Points on a hilly landscape, in no order, each with its height.
A ball rolls from a point to the lowest of its 2 nearest points, and stops where none of them is lower. Distance is the straight distance between rows; heights are no part of it.
Z186 height 4.62: [  5  22 -29  -2 -17  14  -8 -16   1  12 -41 -44  -5   2 -21 -18  -4  31
  24  12  22   2]
Z854 height 6.93: [  7   2   3  30  -1 -11 -29  -3 -26   0  14  10 -20   0  -6  27  -3   3
  -1  -9   9  20]
Z750 height 7.75: [ -6  -4  -8 -29  11  -6 -12   0 -29  12  20  10   2  16   1 -28  22   0
  17  -6   1  24]
Z125 height 6.91: [ 43 -10  47  26  -8   8  -2  33  30   6  19   8  12 -10 -10   0 -12 -45
 -39  -6   1  20]
Z734 height 5.78: [-27  14 -21 -20  24   2  -8 -21  -4   2 -11 -14  10  16  11   4  13 -14
  -8   6   5   8]
Z661 height 2.17: [-15 -19  18  -1   5   1  13   8  21   7  20  30  -4   6  45  12  -1   8
   9   6  -6  20]
Z613 height 8.03: [  9 -27  -8   9 -17 -15   0  -1   0 -10   1 -41  -3  25  -4 -14  21   2
  -5  21   3  -2]
Z268 height 6.55: [ 27   0  -1  -2   3 -26   7   8  12 -14  28  20 -10  -5   3  12 -16 -18
 -26  -8  22   7]
Z650 height 4.80: [ -5  -8  15  17 -32   3  23  12   6  -3  -3 -12   3 -13   6  -5 -15   8
  33 -27  -1 -11]
Z615 height 1.62: [ -8 -15  18  49  10   8  29  29  27 -10  -3  47   6   5  16  16   5   2
 -27 -22  21   7]
Z316 height 4.46: [-22 -13 -21 -32  -2  24   7  -5 -30 -21   2 -21  -3  21 -13   2 -27  32
  -4   8  -3  -5]
Z133 height 5.01: [-17   9 -25   8  22   3   2 -29  -5  -9 -26 -21 -18 -16 -24  -8  -4  -4
  -3   1   4 -34]
Z474 height 5.34: [-10  18 -18  -8  11  -2  -2   2   0  -2  31  -1 -32  33 -11   1  15  -7
   0 -15  19   0]
Z188 height 5.57: [  1  -8  12 -23 -21   7   1   5 -24   0  -2  -7   5  -1 -12   3   1   8
  38  23  19 -10]
Z136 height 6.57: [ 12   0  34  25  -4  26  21  38  30   0   0  22  10 -25  10  12 -11 -46
 -57  -2 -17   5]
Z566 height 2.88: [ -4   6  10 -18  -2  -7 -12   1  19  10  -6 -15  33   1  18   7   8 -25
  13  10  14   9]
Z863 height 5.42: [ -6   8 -36 -33  12  -7  11 -17 -12  21   1  -3  15   8  13   9  15  -1
   7 -15   4 -27]
Z747 height 7.43: [  2  -3 -10 -40  -9  -6 -22 -16  -8 -10  -7  -8  -9  30 -17 -19  30  30
  -3  24   5 -30]
Z515 height 2.60: [ -5 -32  -2  -4   2  14  -2 -36  23  35 -11 -18   7  -9 -21   7   8  -2
   4  11   8   9]
Z568 height 7.13: [ 20 -10  19   5 -16  -9 -23   8  -2 -16   9  -5   7 -11  -9  -5 -18 -23
 -21  -3  21  15]
Z946 height 4.52: [  2  23   4  -5  -4  -2  32  18 -11 -33  -5  32   8 -10  19  19 -35  17
   6   1 -21  -9]
Z738 height 6.63: [  9  -6  16  -3 -16   5 -22   1 -15   7 -12 -27   5 -22 -25 -28   3 -30
   0   7   2  20]
Z223 height 2.36: [  0  13 -11   4  -8  -8 -13  -8  34  -2  11 -18  -5   0   4   1 -13   8
 -22 -45 -14   1]
Z809 height 0.84: [  7 -22  20  30  -4  15 -14  -9  21  21  10  19   7  16 -26   5  11 -22
 -42   3   2  20]
Z671 height 7.31: [  4   2  10  33 -10  -4  18  -4 -16  -2   7  30 -26  14   5  22   7  -7
  -1  22  -4   7]
Z403 height 4.51: [  5  -8 -23 -20  -2  -3  12   2 -28  -2  11  22  10  15  13  16 -15  21
  -2  34 -16  -8]
Z302 height 3.86: [ -7  13  -7  44  17   2  30  19  16  -9   4  17  -9  -9  -3  11 -27   6
  17 -24   8   8]
Z930 height 6.45: [ 18   3  17  22   2  -6 -22  16  10   8  28   6 -16  -5 -28  10  18 -15
   7  -2 -12   7]
Z244 height 5.87: [-16  13   1 -54 -16  27 -11 -11  -9   9 -21 -30 -12   1  -7  -1  11  14
  29  25  24 -21]
Z413 height 7.44: [-12  -2   3 -29 -16   0 -22   9   9  20  23  25   5   2  12 -19   6  -4
  -4 -10  -3   8]
Z282 height 5.08: [ 17   9   8  13  25 -20  14  26  16  -6  17  50  -3 -28  23  20  -2  -1
   2   6 -14  -2]
Z341 height 6.31: [ -8  -2   1  11  -7  17 -17  -5 -16   6 -30 -17  20   3 -33  -1  27 -19
  -8  21   4   2]
Z9 height 3.21: [  2  -5   8  14  -1 -12  -2  10  40   5  14   5  13   6  -1   2  21  -5
 -10 -36  -6 -21]
Z781 height 3.06: [ -6 -23  25  13  -6   5  17  18  49  22  23  18  -3 -12  27  -4   8  -6
  -8 -27 -17   1]
Z580 height 3.00: [-12  -5  23  51   6   5   0  25  18 -15  -4  27  -7 -16   1 -17 -24  -1
 -11 -25   1  10]
Z414 height 4.53: [  6  25  32  -7   1  -6   1  -7   4 -16   3  15   4  -7   1  32  -6 -11
  13  -4 -12  18]
Z522 height 6.24: [-18  12  15 -18  -1   3 -28 -18 -18 -11 -31 -22 -14 -13   1 -31  21  16
  21   6 -11  -6]
Z446 height 2.89: [-21 -27  -2 -18  -9  18  31  -7  -5  21  20  15  -9  11  25  14   0   6
  15  -1   9  -4]
Z237 height 4.84: [ -2  20 -54  -6  -9   8 -13  -6 -24  32 -21 -27 -10  11   8 -19   9  29
  18  19   2  -5]
Z518 height 4.88: [-18   4 -19  29  -6  18  -7   0  10   6 -15 -23 -14  -2 -21 -13 -11   7
  19  10  12 -14]
Z739 height 7.07: [-12  -3  -9 -25  -8   3 -33  33   1  -8   8  -7  27   4 -11 -28   6  -5
  -2   3   1  -8]
Z420 height 5.25: [ 13   7 -14 -19  -9  -8  10  -2 -34  -4 -10 -32   9  26  16   2   5  26
  42  35  12  -5]
Z610 height 5.96: [-24  -5  19   7  -8  17 -24   5 -27   4 -10   6   2 -13   1  10  14 -10
  15   9   9  -9]
Z816 height 5.13: [ 26 -12  35  31   0 -13  -9   1  53 -10  -6  -7  10 -17  21 -20 -29 -20
 -34 -22   5  -1]
Z694 height 3.91: [-10  20  -3  -3  -5   3  16  28  18 -21  -4  22  36   6   4   2 -14 -10
  -7   4 -12  -1]
Z797 height 4.86: [ 11  15 -32  -3  10  -4  21   0 -20  -8  22  11 -11  22 -22  18 -21  15
   2 -14  14   3]
Z900 height 7.08: [  3   5 -17 -49  16   7  -8 -34 -34   7 -15 -19 -26  34  -3 -20  20  47
  12  22  13  -8]
Z105 height 3.72: [ 16  18  17  -7   4 -23 -12 -31   1  -1  -8 -18   2   0  -8  12  26 -17
  15   2   7   6]
Z811 height 1.91: [  8 -25   9   6 -11   6   2 -14  11  35  11  11   6 -11 -12  17   7 -24
 -18 -15  21   0]
Z724 height 3.43: [ -2  10 -17  -4 -25   0  23  24   2   8  -6  -4  31   3  21  15  -5 -18
  14  16   5  -7]
Z213 height 3.42: [ -3  19 -18  10  -4 -13  -8 -16 -20  -8 -11   4  -9 -13  17  10 -10   6
 -15 -12 -27 -18]
Z653 height 5.74: [-17  37   2 -25  12  15 -35 -11 -24  -5 -24 -11   0  -2 -30  -4   9  15
  30  -1  -1   9]
Z554 height 6.72: [  1  16  -6 -38   6  -5 -13 -25 -22 -10 -22 -32 -29   8  15 -39   2  29
  23  39  -7   4]
Z182 height 5.09: [  1  16 -45 -41   1   2  18 -21 -36  22 -28 -22   6   5   2 -30  10  17
  18  -3  12 -30]
Z746 height 3.09: [ -8 -21   4   2  18  -8  22   1  -8 -18  25  10 -13  24  19  -3   2  16
  13   4 -23  26]
Z579 height 3.87: [-16 -20  -3   1   0   7   9   9 -16 -34  10   8   3  27   1  16 -15  18
 -22  11  -7  12]
Z587 height 6.69: [-12  -7 -13 -23  -2   9 -43  17 -16  11  -5 -15   1  -2  -5 -32  20  25
  27  18 -14 -10]
Z903 height 5.81: [  7 -29  14  15  19   0  14  21  13  13  27  41 -21 -44  16  32   2  -6
 -31 -11 -12   1]
Z207 height 5.18: [  0  32  -3 -10  21  -1 -12  -1 -26  -9   2   0   3 -11 -10  27 -21   7
  36   8  -4   6]
Z43 height 4.31: [ 15  19 -12 -20 -15  -8  -4 -36  -4   6 -21 -45 -10   1 -20  -1   5   2
   8 -11  12  12]
Z330 height 7.79: [-16 -11 -24  -1   3  -9   3  -9 -10 -12  -4 -10 -17  25  16 -24  15  13
   3  14  16 -33]
Z505 height 2.01: [  5 -23   3  33 -10   3  21  19  15  -1   9  22  12  10   4  -2   1 -18
 -48 -19   3  20]
Z218 height 4.83: [-15 -14  -5 -17  -1   8  13 -24 -11 -12 -11 -28   3   7 -11 -14 -10  20
   6  -8 -28  21]
Z14 height 4.34: [ -9   3   0   7   6  -6   6 -14  -3 -10 -15   1  -2 -25  -8 -17  -6 -29
 -22 -18  -1 -20]
Z56 height 3.32: [ 14  -6 -12   4  13 -10  -9 -23  10   9   3  -1   3 -18 -24  11 -15   2
   3  18 -22  13]
Z198 height 4.94: [ -7   7 -22 -20   9   1  16   1 -28 -10  -4 -18  15  30  22  26   3  25
  19  31 -21 -30]
Z876 height 4.39: [ -3   8 -17  20  -5  -3  22   9 -19 -10   7  -2 -11   7  10  10 -24  28
  26 -30   8 -11]
Z291 height 4.17: [ 20  -5  11  24  13 -20  22 -16  10  -1   0  39   5 -25  -7  -3 -16   2
  -5   1 -30  14]
Z896 height 4.19: [  7 -10  27   4  -6 -14   8   2  30 -13  -7   4  23 -18  12 -30   1 -29
 -22 -26  -4 -26]
Z558 height 5.88: [ 30  -1  19  20  23 -26 -14  14  24   0  20  14   8 -19   6  28   2 -28
 -17   8 -12  11]
Z609 height 5.89: [ 14 -18  35  36   4   1 -32 -13  34  22  -7 -20  11 -19  -7 -22 -10 -23
  -6 -25  21   5]
Z174 height 6.26: [ 12  10  16  26  20  10  34  37  23  -6  13  40 -16 -33   7  20   5 -18
 -55 -19 -15  15]

Where does a ball stop that starts at each point below?
Z420 -> Z661
Z330 -> Z566
Z739 -> Z566
Z863 -> Z566

Call two points neighbours if one is among the 2 nearest of the other. Go from one point of each pair to the other, from neighbour to neighbour, staying as low as possible. Name the highest point that can't be avoided.
Z896, Z661 -> Z14
Z223, Z661 -> Z9
Z615, Z809 -> Z505
